Each scene shows the same named points in several views. A view is turned or mirrored, and shifted as a whole, has a little noise and may leave points out.

Scene 1
View 1
J87: [  4  -3   7   7   8   6   7  -2  -3   0   3  -4  11  -8   1  22  -7  11
   3   1  17  20  -9 -10  -2  -8  -4  14  -9 -19   2 -15   6   2  13   6]
J619: [  3  -6   3  15   8   2   2  -2  -4  -5  11   5   7  -5  -6  16  -1  -1
  -2  -5  11  10  -7   0  -1  -9  -5  11  -8 -24   2  -8   4  -3   6  12]
J125: [  0  -4   5  14   7   3   2   3  12  -5   5  16  12 -18  -6  15  -8 -12
   4   8  16   9   0  20   3 -15  -3  19  -1 -16   1 -15  16  -2   5   9]
J270: [-11 -13 -10   9   9 -11 -13 -23 -19  -6  21  -3   2   4 -16  -7   8 -24
  -3 -19   3  10 -17  -9  -3  13 -15  -3 -24 -23  14  10   0   7 -12   1]
J964: [  6 -14   6  19  21 -15   3 -15   7  -6  15   0  13  -3  -6  19  13 -13
  16   9  20  11   0  12  -3 -16  -3  10   0 -19   1  -8  14   7   0  24]
J64: [ -2 -10  -2   5  10  -4  -2 -17 -19  -2  14 -12   5   4  -6   8   4   2
  -2 -13  11  20 -18 -23  -5   7 -10   3 -22 -23  11   0  -1   6   1   4]
J315: [ -5  12   5 -10   3  21   0  -8   2  -3 -20 -10  13 -23   7  18 -28  -2
  19   3  11  29  -9  -1   1   5 -14   6  -8 -15  10 -21   5  13   4 -24]
J759: [ -9  12   5   4  -4  23  -2  16  19  -4 -14  26  13 -36  -2  12 -35 -15
   4  10  12  12   1  31   8 -11  -6  25   0  -9   2 -25  20  -3   8 -13]
J384: [ -3  -4   3  12   0   9   1  15   5  -1   9  23  10 -17  -9   9 -13   1
 -16   2  17  10  -7   8   1 -13   1  29 -11 -14   0 -15  18  -9  16   8]
J574: [ 10 -30   6  16  29 -32   4 -21  -4   4  33 -11  15  11  -7  12  34  11
   0  11  36  24 -16 -27 -13 -13   7  23 -18 -14   3  -5  22  13  14  41]
J472: [  0 -16   4   8  17 -15   0 -12  -1   1  18  -1  13  -3  -7   8  10   2
   0   7  26  23 -14 -15  -6  -7   2  22 -18 -12   6  -9  20  10  11  18]
J775: [  2   0   8   3  17  -1   3 -16  10  -4  -7 -10  16 -15   3  22  -6 -10
  29  13  19  25  -1  10  -1  -8  -9   7   1 -16   6 -18  12  16   1   0]
J599: [  3 -14  -3  25   4  -3   0  -1 -18  -8  26   9  -1   6 -15  10   9  -4
 -18 -21   2  -2  -9  -2  -2  -6  -8   5 -14 -33   0   5  -6 -15   1  21]
J75: [-12   1  -6   3  -1   9  -9  -7 -10  -6   2   5   5 -11  -9   0 -16 -19
  -2 -13   0  12 -12   3   2   8 -16   3 -17 -21  12  -4   2   2  -6 -14]
J666: [ -1  13   6  -1  -8  32   7  13  -9  -2 -13   0   7 -17   5  24 -32  18
  -6 -10   4  20 -11  -9   3  -1  -9  10 -11 -23   2 -18  -4  -7  16 -16]
J453: [ -1 -17   0  14   7  -8   0   3 -12   3  27  10   6   2 -12   3   8  11
 -26  -7  21  14 -19 -22  -6  -6   3  26 -26 -18   2  -4  14  -6  17  22]
J9: [  1 -22  -1  20  17 -21  -3 -13 -10  -2  32   2   8   7 -14   2  20  -5
 -11  -4  20  11 -15 -13  -7  -6  -1  16 -20 -21   4   3  12   1   4  28]
J974: [ -3 -21   6  -3  25 -24  -4 -21   5   9  18 -10  20  -3  -3   0  15   9
   3  20  43  39 -23 -32 -11  -3   8  35 -26   1  10 -14  37  26  18  18]
J65: [ -6  -6  -1  18   3   1  -4   6   5  -6  13  24   7 -14 -14   5  -6 -19
  -8  -2  10   1  -2  20   3 -12  -4  19  -7 -19   1  -7  14  -9   3  12]
J32: [ -1  14   4   7  -5  28   3   6  -1  -9 -14   7   7 -22   0  24 -30  -8
   8  -8  -2   9   1  20   7  -5 -16   1   2 -27   2 -16  -6  -7   1 -15]
J172: [ -3  -2  -1  14  -8  18   2  18 -12  -3  10  19   1  -8 -10  10 -16   7
 -27 -17   3   3 -12  -2   2  -6  -5  17 -16 -26   0  -7   0 -19  13   4]
J713: [ -3   9   9   2   1  19   4  12  18  -3 -15  15  17 -31   2  21 -27  -2
   9  14  19  20   1  19   5 -14  -3  24   0 -10   1 -28  20   2  14  -7]
View 2
J384: [  6  13   0  -8 -29  -1  10   0   7  11  21  -1  19   7  -4   3   1  -4
   0   0   8  29  -1  12  -1  -8  -4  20   8   0   9  -6 -13 -29  -6  18]
J974: [-13 -31   2  12 -30 -20 -12 -14  -8  13 -21  24  31 -24 -22 -23  29 -11
   2   5   2  29   4  19  -4 -24  -3   2   9 -14  -9  38  -9 -32  10  15]
J619: [  3  -6  -2   0 -14   6   5   5   3   5  12  11  11   8  -4   0   1  -4
   8  -6  -6  22   4  10  -5   0  -3   7   4  12   8  -2 -11 -15   9  16]
J315: [ 18   2 -12   4 -24  14 -14  10  10   1   5 -27   9   3  -1  -1  13   3
 -16  -3 -18  15  20  18   6   2 -13  -3   6 -16  -9   8  10  11  -1  -2]
J713: [ 18  23   0  -3 -47   8  -1   2   8   2  25 -21  12   5  -3   4   1   3
  -8  -3   4  27   3   7  10   3 -15  14  13 -17 -17   4  -2  -9  -5  10]
J125: [ 10  11  -3   0 -30   2   7   2  -1   2  21   1   9   5  -6   3  -5   1
   7  -5  -2  27  -8   0   1   2 -11  14   2   2  -5   5 -12 -21   5   7]
J172: [  6   9  -3 -14  -8   8  12   9  15  13  20   0  16  18   1   7   2  -6
  -2  -1   0  22  10  22  -8  -8   2  17   5  11  31 -24 -12 -22  -8  24]
J87: [  3  -9   2  -1 -22  11  -3   4   6   6   7   6  17   5  -8  -5  10  -6
   1  -7  -1  21  15  17   0   0  -4   3  13   0  -2   2  -4  -7   9  21]
J75: [ 11   1 -20   2  -3   3   2  11   9   4   5 -15   6   8   2   6   6   2
  -4   2 -25  16   5  13  -8  -8  -6   5 -12   5  22  -3  -4  -9  -3  -8]
J32: [ 22  18 -10  -4 -19  21   2  17  14  -1  26 -24   2  19   6  11  -4   4
  -7  -7 -14  16  12  10   3  11 -11   5   4   1   2 -14   2   7  -1   4]
J599: [ -2 -10  -2  -5   3   7  15   9   5   8  12  24  12  14  -2   4  -3  -8
  17  -7  -7  20   3  13 -14  -2   5  11  -2  31  30 -16 -18 -22  13  24]
J64: [ -3 -27  -8   5   4   4  -3   8   4   8 -10  13  14   1  -6  -6  16  -7
   3  -3 -20  15  15  22 -11 -10   3  -3  -3  13  20   4  -6  -9  11  10]
J964: [  1 -12   1   9 -23   2   4   0 -10  -1   9  22   7  -1 -11  -3  -3  -1
  20  -9  -8  24  -9  -5  -1   7  -9   4   0  14 -12  17 -15 -17  23  10]
J574: [-19 -42  11   9 -18 -11  -1 -11 -12  10 -13  50  25 -14 -21 -20  17 -15
  21  -6   4  28   1  11  -9 -12   3   1   9  12  -3  26 -19 -33  27  30]
J472: [ -4 -18  -1   7 -21  -7  -2  -4  -4   8  -5  17  19  -8 -14 -10  13  -7
   7  -1  -4  25   0  11  -5 -11  -3   5   3   1  -1  19 -12 -24  11  13]
J9: [-11 -25   0   5  -5 -10   8  -2  -6   9  -3  34  17  -3 -12  -7   8  -9
  18  -2  -7  25  -4   9 -14 -13   3   8  -4  21  17   9 -21 -33  15  17]
J759: [ 23  35  -9  -5 -44   5   4   5   9   2  30 -32   9   8   1  10  -4   7
 -11   1  -1  28  -4   4   8   0 -16  20   4 -17  -8  -2  -3 -15 -14  -1]
J270: [ -1 -21 -19   9  16  -4   5  10   0   5  -9  10   6   0  -3  -1  10  -2
   9   2 -33  14   0  11 -18 -13   1   0 -21  22  31   5 -12 -17   9  -9]
J775: [ 11  -6  -4  11 -31   9  -9   4  -3  -4   7  -4   6  -3  -8  -4   5   2
   3  -8 -14  20   4   2   5   8 -14  -1   4  -6 -23  20   0   1  15   0]
View 3
J619: [-15  -1  -9  -6  13  -9 -12   4  -9   3   4  10   5  -6   6  10  -1  -2
 -12 -26  18   9  -5  -2   5  -1  10   0   1   4  30   9   0   6   4 -16]
J666: [-11   3   9   0  34  18 -11 -10  -6   0 -11  -5   5  -8   3  20  29 -15
 -26  -5  15   3   0   7  -3  -8   7 -35  -4   8  28  -2   3  13   0 -21]
J775: [-12   1   6 -10   8  10  -2  18   1   7   7   9  13   2  12  28  14 -14
  -6 -16  13  22  15  15   1  14  -7  17   0   7  32  11 -10   4  12  -2]
J87: [-13   8   1  -4  20   4 -14   1   0   1   0   8   9  -9   4  19  14  -8
 -17 -27  19  12  -4  -1   3   5   7  -1  -3   8  34   6   3   5   6  -5]
J974: [-23  21   1   8  10  -2 -31  16  41   8   7   2  -3 -17   8  33  -1  -2
 -13 -65  24  24 -15 -17  11  17 -15  37  -1  22  29  -3   5  -6  21  16]
J453: [-21   8 -15   5  17 -20 -30  -1   8   4   3   4  -6 -20   1   8 -10   6
 -19 -51  23   5 -26 -24  12  -6  10   1   0  12  27   0  11   3   6 -13]
J384: [-20  -1  -8  -9  12  -2 -25   9 -21   9   8   0 -12  -6  19  19  12 -12
 -11 -35  14   9  -7  -9  12  -6   1 -21   0   3  32   1  -1   5   3 -32]
J32: [-11 -11   3 -11  20  12   1   4 -22   5  -3   1   6   5  10  16  21 -16
 -13   6  10   6  15  17  -3  -8   5 -27  -1   1  26   6 -10  14   0 -32]
J172: [-18  -5 -12  -1  24  -9 -21  -7 -17   3  -2  -1  -7 -12   4   5   3  -3
 -19 -24  16  -3 -15 -11   7 -15  14 -32   0   3  25   0   4  11  -2 -36]
J759: [-19  -8   4 -15  10  20 -16  21 -27  14   9  -8 -14   5  31  34  29 -27
  -5 -19   7  15  15   7   7  -3 -15 -30   0   2  28  -2 -14   8   5 -39]
J315: [-13  -1  15  -1  24  25   0   8  11   6  -7  -6   7   3   8  30  25 -18
 -16  -1  13  14  18  18  -6   3 -10  -9  -2  12  21  -1 -10  11  11 -12]
J472: [-19   7  -5   0  10  -8 -19  13  15   7   7   7   1  -9   7  20  -4  -2
 -10 -44  20  18  -7  -9   8   9  -2  22   0  12  28   5   1   0  13  -2]
J270: [-20 -15 -15  11  14 -25   0  10  21   8  -5   0   1   0  -8  -4 -32  12
  -7 -14  19   5   0  -3  -2  -9   5  20   3  12   4   3  -9   8  11 -22]
J9: [-21   2 -19   2   7 -29 -19   8   8   6   8  11   2 -12   1   3 -25  10
  -9 -45  22  11 -18 -17  10   1  11  25   1   8  26   9   4   0   9  -8]
J65: [-20 -10 -15 -10   5 -13 -17  17 -23  12  11   4 -10   0  18  12  -4  -6
  -3 -31  12   9  -2  -7  11  -5   2  -7   3   0  27   6  -7   5   4 -35]
J75: [-20 -16  -5   5  18  -4  -2   9   5   9  -6  -7  -4   3   4   9  -7  -3
 -10  -4  14   5   8   5  -3 -11  -1  -7   2   8   7  -1 -12  11   8 -32]
J64: [-16   1  -7   9  22 -11  -5  -1  23   1  -8   4  10  -9 -10   5 -13   7
 -18 -19  22   7  -6  -4  -2  -2   9  14  -1  13  17   3   1   8   9  -6]
J599: [-17  -7 -22  -1  14 -31 -11  -3 -13   1   2  11   5  -9  -4  -8 -21   9
 -13 -24  19   0 -15 -12   7 -10  25  -1   2   2  26  12   4   8   0 -25]
View 4
J453: [ 17  31  -3 -32  13 -18  17  32  -6 -10   9  15   1  -6  22  -9 -30   1
 -26   7  26   6 -12   1   5  10 -47   3   1  11   1  -2 -20  -6 -40 -37]
J599: [ -3  35  -8 -16   0 -18   7  43  -4 -14   9   2  18  -2  28 -12 -35   0
 -23   3  22   5 -18   6   6   9 -41  11  -5   7   4   1 -22  18 -14 -10]
J172: [ -2  23  -5 -26   2 -27  22  33  -5 -15  10 -16  16  -9  17   3 -38  18
 -17 -10  13  -2 -18  23  16   3 -46  -2  -4  11  16  12 -14   0 -26 -30]
J64: [  1  28  -3 -31  -1  -8   6  26  -3  -5  15  15 -12   5  23   1 -17  11
 -15   3  10  19  -6  -7   3   4 -26  10   7  -2  -7  10 -23  -1 -17 -11]
J974: [ 47  30   1 -44  29   7   3   9   3  -1   8  46 -29  -5  23  -2  -7   0
 -27  -1  25  21  -1 -27   0  12 -26   0   7   1  -8  -1 -10 -23 -43 -48]
J759: [ 19  17  -6 -21  22  -6  12  -1  19 -11  -2  -9  19 -17  15   8 -29  33
 -22 -63  -4  -1 -11  12  26  15 -20 -19 -10   9  30  29  17   4  -9 -38]
J964: [ 30  31 -11 -15  19  11 -17  24  10 -14   7  21   6  -9  34  -7 -18  -2
 -25 -18  26   9 -12 -15   7  12 -19   7 -12  -4   8   4  -2  16  -8 -19]
J384: [ 21  24  -5 -24  21 -14  14  19   6 -13   3   0  15 -15  19  -1 -33  14
 -25 -28  15  -1 -14   9  17  13 -38  -8  -8  12  19  11  -1   1 -26 -42]
J65: [ 13  30  -5 -14  17 -13  10  22  10 -12  -1   6  23 -12  24 -14 -36  10
 -30 -31  12   2 -15   5  14  20 -31  -5  -8  12  15  10  -2  19 -13 -27]
J574: [ 42  36  -7 -32  23   8 -11  34  -4 -11  12  41 -15  -5  33  -9 -12 -17
 -28  17  44  14 -10 -25  -3   8 -34  15  -3  -4  -6 -14 -17  -7 -37 -33]
J32: [ -3  16  -9 -18   2  -6   2  15  10 -14  10 -21  15  -8  20  16 -27  32
  -9 -43  -5   4 -13  16  23   1 -18  -5  -9  -1  23  31   4  10   3 -13]
J713: [ 29  15  -8 -24  23   2   1   3  14 -14   5  -6   8 -18  19  16 -22  28
 -17 -52   5   0 -10   6  25   7 -19 -14 -12   3  29  26  15  -3 -14 -41]
J87: [ 20  20  -9 -30  10   2  -3  21   0 -14  15   2  -3  -7  23  13 -17  15
 -13 -15  17   7 -11   0  13  -1 -26   2  -6  -4  12  13  -5  -7 -20 -29]
J125: [ 24  26  -8 -16  22  -1  -1  17  12 -14   2   6  15 -13  25  -3 -28  12
 -24 -36  14   2 -15   0  16  15 -24  -5 -12   4  19  13   4  11 -11 -30]
J666: [  0  11  -8 -33  -1 -13  10  17  -1 -13  17 -23   0  -7  14  28 -24  35
  -3 -25   0   4 -12  20  22  -8 -30  -6  -3  -1  21  28  -4 -13 -18 -28]
J315: [  8  14  -5 -31   6   4   1  -1  11  -6  12  -4 -12  -3  17  24 -11  36
  -5 -40  -9  16  -3   1  18  -1  -9  -6   2  -7  13  33   3  -8  -5 -21]
J619: [ 13  27  -8 -21  10  -5   1  28   2 -14  10   3   8  -7  25   1 -25   9
 -20 -14  17   6 -14   1  11   7 -30   4  -7   1  11   9  -9   7 -13 -21]
J75: [ -9  26   0 -24   1 -15  17  13   9  -3   5   5   4   1  19  -3 -27  25
 -18 -26  -8  16  -7   3  10  13 -22  -1   7   6   3  23 -11  11  -5 -11]

Which points are out of place in each view (at most two, in the order of its rows)? Write none if all are in place.
view 1 | J472
view 2 | J599
view 3 | J384
view 4 | J172

Scene 2
View 1
J847: [ -5  -3 -10  11 -12  -2 -10  -9  -2   2   7 -16  25   7   0   9   3  -4
 -18   1 -14  -7   0   1  15   9  -6   2 -18 -20 -22  15  10  20   1 -15]
J286: [ -8 -16  -8  10  -8   4   3  -8   1   3  21  -5  27  10 -12   6  24  -3
 -33  -7 -21  -6  13   7  17  18 -22  -2 -18 -21 -29  15   0   0   8 -13]
J816: [  3 -13   0   8  -9  10  18  19  -5  15  11   7  12  13 -13  -4  22  -7
 -20  17  -5  13  23   9   4  23 -22   8 -17 -12  -5  -7 -18 -10  11  11]
J605: [ 23   1   5  11  -8  -2   6  17  13  22   2  -5  22  15   1   3  29 -23
 -12  18 -11  10  12   8  -1  20 -11  18 -10 -24 -18   2 -10   6  -5  -1]
J289: [ 23  -3   7   7 -12  12  -3  24  -4  11  10   5   4   8 -20  -3  11   0
  -5  11   0  11   1  -6  -4   1  -4  15   3  -7   3   4 -25   8   5  -6]
J324: [ -8  -2 -11   7 -14   5 -10   0 -16  -2   5 -13  13   5  -7   3 -15   9
  -5  10  -1   0  -4  -4  13   1   0   0 -16  -7  -2   6   2  18   8  -2]
J163: [ 44 -22   4  -5  -5  15   5  -1   7  10  49   3  12  20 -27 -15  54  14
  -6 -16 -22  -4  12  27   4  -9   7  35  27 -20 -19  28 -35 -38   2  -9]
J89: [ 28   2  -8  -3 -10  -3   1   3  -3  15  11 -25  12  24  10 -11  11   1
  18  22  -5   8   6  29   7  -3  19  35  -1 -21   0   3  -6 -10  -5  20]
J999: [-22 -10  -8  16 -12   4  -7  -6  -4  -3   9  -3  27  -1 -15  17   3  -2
 -37  -8 -15  -8   2 -14  17  17 -25 -18 -25 -14 -27  16   6  25   9 -25]
J97: [ -1   6  -1  12 -13   4  -7  19  -8   9  -9  -7  12   3  -5   6 -11  -7
  -7  20   3  11  -4 -12   2   9  -8   2 -19  -8   2  -4  -4  30   3  -2]
J774: [ 19 -13   4   4 -10  17   3  17  -5   8  25  12   5   9 -31  -7  23   8
 -12  -2  -5   5   7   0   0  -1  -7  13   6  -6  -3  10 -31  -8   9  -8]
J173: [ 18   7   3   9 -11   2  -7  17   2  14  -3  -9  13   9  -4   4   5 -12
  -2  19  -2   9  -2  -4  -2   6   1  14  -8 -14  -3   3  -8  22  -4  -5]
J762: [ -3   0   0  13 -14  10  -3  20 -10   7   0   2  10   2 -17   6  -5  -2
 -15  14   3   9  -1 -16   3  10 -13  -3 -17  -5   0  -2 -10  24   9  -7]
J211: [  8  -4  -6   2 -12  10  -8   8 -14   2  13  -6   5   7 -17  -5  -4  15
   2   8   1   4  -5  -1   6  -7   5  11  -3  -5   5   6 -12   7   7   0]
J996: [ 30   7   1   3 -12   0 -10  10   1  14   5 -17  11  14   1  -3   8  -3
  12  16  -3   7  -3  10   0  -6  16  28   3 -17  -2   7  -9   9  -7   1]
View 2
J774: [  0  21   4  -5  22   1   4  16   6 -12   2  20  -9   0 -10  -7  -3  -2
   2  -3 -32   6 -38   9  -2   1  10  12  37  15 -11  -3   6 -14  -8   9]
J173: [ -1  17  25  -8  24   1  11  11 -18  -6  24  20  -5  -3  11   8  -5   9
  12   2   2   5 -18  -6 -17   9  -5  25  39  19 -21 -11  14  -7 -17  22]
J762: [ -9  22  28  -2  22  -8   4   7 -13  -4  31   3   7   5  10   0  -7   7
   4  -2 -13 -13 -25  -9  -8  -5 -11  19  43   7 -11  -1  10 -10  -9  14]
J996: [ 11  10  22 -13  25   6  12  20 -12  -7  19  34 -15  -5   0  10  -5  10
  17   4   2  25 -13   1 -16  14   2  16  30  28 -25 -11  15 -14 -25  33]
J211: [  8  12  23  -6  24  -4   0  20   0  -7  23  18  -3   4  -8  -3 -10   6
  10   0 -16  10 -21   4  -4  -3  -6   4  34  17 -12   3  10 -22 -15  25]
J286: [  2  11  -5  -9  14   9  19   9  -2   0   6 -11  -5 -27   8   6 -21 -12
 -12 -32 -18  -2 -30 -11  11   7  -3  29  24  -3 -13  13  -8  -3 -18  13]
J89: [ 14   2  19 -27  20  12  18  25 -15  -2  18  39 -18   1  -4  15  -6  -2
   8  -5  -5  43  -8  -8 -12  12   7   8  16  31 -19  -3  13 -10 -38  52]
J605: [-10  21   9 -18  17  11  27   6 -24  -4   8  20 -11  -9  18  14  -1  -6
  -1 -11  -6  11 -24 -14 -14  17   9  36  30  17 -18 -16   7  10 -24  23]
J847: [  9   7  15  -5  19   2  14  13 -10   2  25  -7  -3 -25  12  10 -23   3
   6 -22   5  -2 -15 -13   3  10 -17  28  27   2 -22  12   0 -12 -19  23]
J97: [ -6  18  36  -4  24  -7   7   9 -21  -3  38   7   7   6  13   6  -7   9
   9   2  -2  -9 -17 -12 -14  -3 -15  20  43  11 -15  -4  13  -9 -15  22]
J289: [ -4  22  17  -6  25   0   6  13  -5 -11  12  27  -7   7  -2   0   1   5
   8   6 -21   6 -31   4 -12   3   8  16  41  21 -14 -13  12 -11 -10  14]
J816: [-16  21  11 -19  13   5  19   7 -14  -4  10  13   0  11   8   4   0 -16
 -17 -13 -35   6 -32 -15  -5  -3  11  18  30  10   0  -5   5   9 -22  22]
View 3
J816: [ 24  20  14 -10  -3   4  -7   5  16 -38  -2  20   1   4  -8  22  -9 -10
  -1   7  10  17  18   5  -5  15  12   8  -6   5 -39   9  -4   5 -31  -9]
J173: [  4   7  25  16   8   5   2   3   3 -27  12  33 -12 -25   5  22 -13   0
  -4   8   6  -2  16  21 -17   6   4 -12 -10  25 -31   8  -7  15 -12   7]
J999: [ 10   3  15 -16  15  -4  14  18  17  11   6  17  14 -19  10 -18   2  -2
  -9  -4 -18  -4  19   7 -26  -8   0  11  -2 -10 -21  -1 -11 -13 -14  14]
J89: [  9  -4  32  32   5   6  -1  -1 -15 -23   0  35   2 -10   2  58 -25  -6
  -3   9  20   0  12  31   9  26  -2 -18   8  31 -32   7 -14  10 -36 -24]
J605: [  2  21  27  -3  -1   7   5   8   5 -38   3  37  -5 -20 -16  31  -2  -1
  -5  -4   7   9  17   9  -2  13  -5 -10   5  17 -34  -1   2  10 -20  -5]
J211: [ 22   2  20  23  16  10  -8   1   0  -8  11  17  -1  -2  19  20 -24  -6
  -5  21  17  -6  11  22 -15   4   9  -3 -15  18 -27  14 -18   5 -18  -1]
J324: [ 16 -12  17  17  15  -4   2   3   4  -3   8  21   4 -11  22  13 -21  -7
  -3  12  -1  -5  18  28 -20   8  15  -1 -12  13 -29  11 -19   3 -26   0]
J996: [  4   5  32  30  10  13   0   2 -11 -21   9  34  -8 -21   6  40 -21   0
  -6  12  19  -6  11  27  -5  11  -4 -20  -3  32 -28   7 -12  15 -15  -5]
J847: [  2  -4  24   2  15  -4  15  14   2   6   6  27  12 -24   9   8  -5  -1
  -8  -4  -9  -7  18  19 -16   3  -3  -3   5   4 -24   0 -13  -7 -21   4]
J97: [  8  -3  16  10   9  -5   4   2  13 -25  14  29 -10 -24  14   8 -16  -4
  -1   8  -5  -2  20  24 -29   6  18  -5 -21  19 -34   9 -11  13 -15  12]
J286: [ 14  13  22 -16   9   5   8  18  10   3  -2  17  20  -5  -3   5   2  -5
  -8  -7  -2   3  15   2  -5   3  -9   8  11  -9 -23  -2  -8 -14 -25  -4]
J163: [ 27  40  39  10  12  42 -16  15 -16  -2  -4  12  15  22 -15  45 -10  -3
 -14  16  51   4  -1  -5  25   6 -33  -4  18   8 -17   4  -7  -6 -15 -24]
J762: [ 15   7  13   4  10   1  -1   4  16 -22  12  21  -8 -14  14   1 -14  -4
  -2  11  -1   1  18  16 -28   0  17   2 -22  13 -33  10 -10  10 -13  12]
View 4
J774: [ -8  -4 -18 -16 -15  10   8  10  16 -24  -5  -5 -15 -29 -14  18 -18   5
  17   0  19   2  12  13   9  -6  19  18  14 -14   0  -5 -15 -20 -22  17]
J847: [-13  -8   2  -1   9 -12 -27   7  -1   4   4 -18  -7  10  -2   4  -8 -11
  24  13  23  -2  -4 -14  10  -5  -5  12   5   0   2 -12   9   1  -1  21]
J999: [-12  -4  -5  -1  11 -12 -18  13 -18  -6  13 -12   0  22  -2   6  -7  -1
  19  16  20   1  -1 -26  -1 -21  -2   6  28  -2   4   5   4  -3  14  28]
J163: [ -6 -19 -34  -9  -9  20  15  11   4 -15 -13 -18 -14 -42 -16  15  11   2
  18 -16  12   5  12  22  25  -5  18  19 -15  -9  17 -33 -29 -45 -52  11]
J289: [-11   1  -2 -22 -23   3  -5   8  28 -20  -8  -6 -22 -29 -12  18 -28   1
  28   7  24  -5   6   8  10   0  18  21  10 -13  -9   2  -5  -4 -15  18]
J286: [ -8  -8 -11   7   7   4 -10  12 -13  -9  14  -9   3   5  -2   1   4  -3
  16   4   8   5  -4 -10  11 -15  -2   9   8  -5  14 -11  -1 -13  -6  17]
J605: [ -6   0   8  -4 -21  11 -19  11  19 -24  10  -7 -17 -19  -2   6  -6  -9
  44   7   4  -9 -14  -1  27  -2   7  22 -17  -7   5 -12   2   2 -11   8]
J816: [ -3   4  -1   4 -14  19  -5   7  23 -30  24  11  -3 -15  -3   0 -17  -2
  16   2   2   6  -7   8  14  -5   7  16   9 -17   4  -1  10  -1  -4   5]
J211: [-15  -5  -4 -16  -4  -7 -12   1  27   0 -10 -10 -17 -17 -14  14 -30  -4
   9   7  34   0  12  12   3   7   9  18  15 -10 -11  -6   2  -4 -16  20]
J173: [-13   0   9 -14 -14  -5 -22   6  24 -12  -1 -11 -21 -14  -7  12 -25  -8
  33  13  23  -7  -2  -1  13   3   8  19   2  -7  -9  -4   6   8  -5  17]
J762: [-12   5   7 -15 -11  -5 -16   6  20 -16   5  -2 -15  -4  -7  13 -33  -1
  22  16  24  -3   3  -5   1  -5   9  15  25 -11 -12  11   8   9   8  20]
J324: [-15  -4   3  -8   7 -15 -22   1  20   6  -3 -11 -11   2  -9   8 -30  -9
   6  13  33   1   6   1  -2   6  -1  13  19  -7 -11  -4  14   7  -4  22]

Which points are out of place in each view (at most two, in the order of its rows)? Write none if all are in place.
view 1 | J163
view 2 | J774
view 3 | J324
view 4 | J816, J173
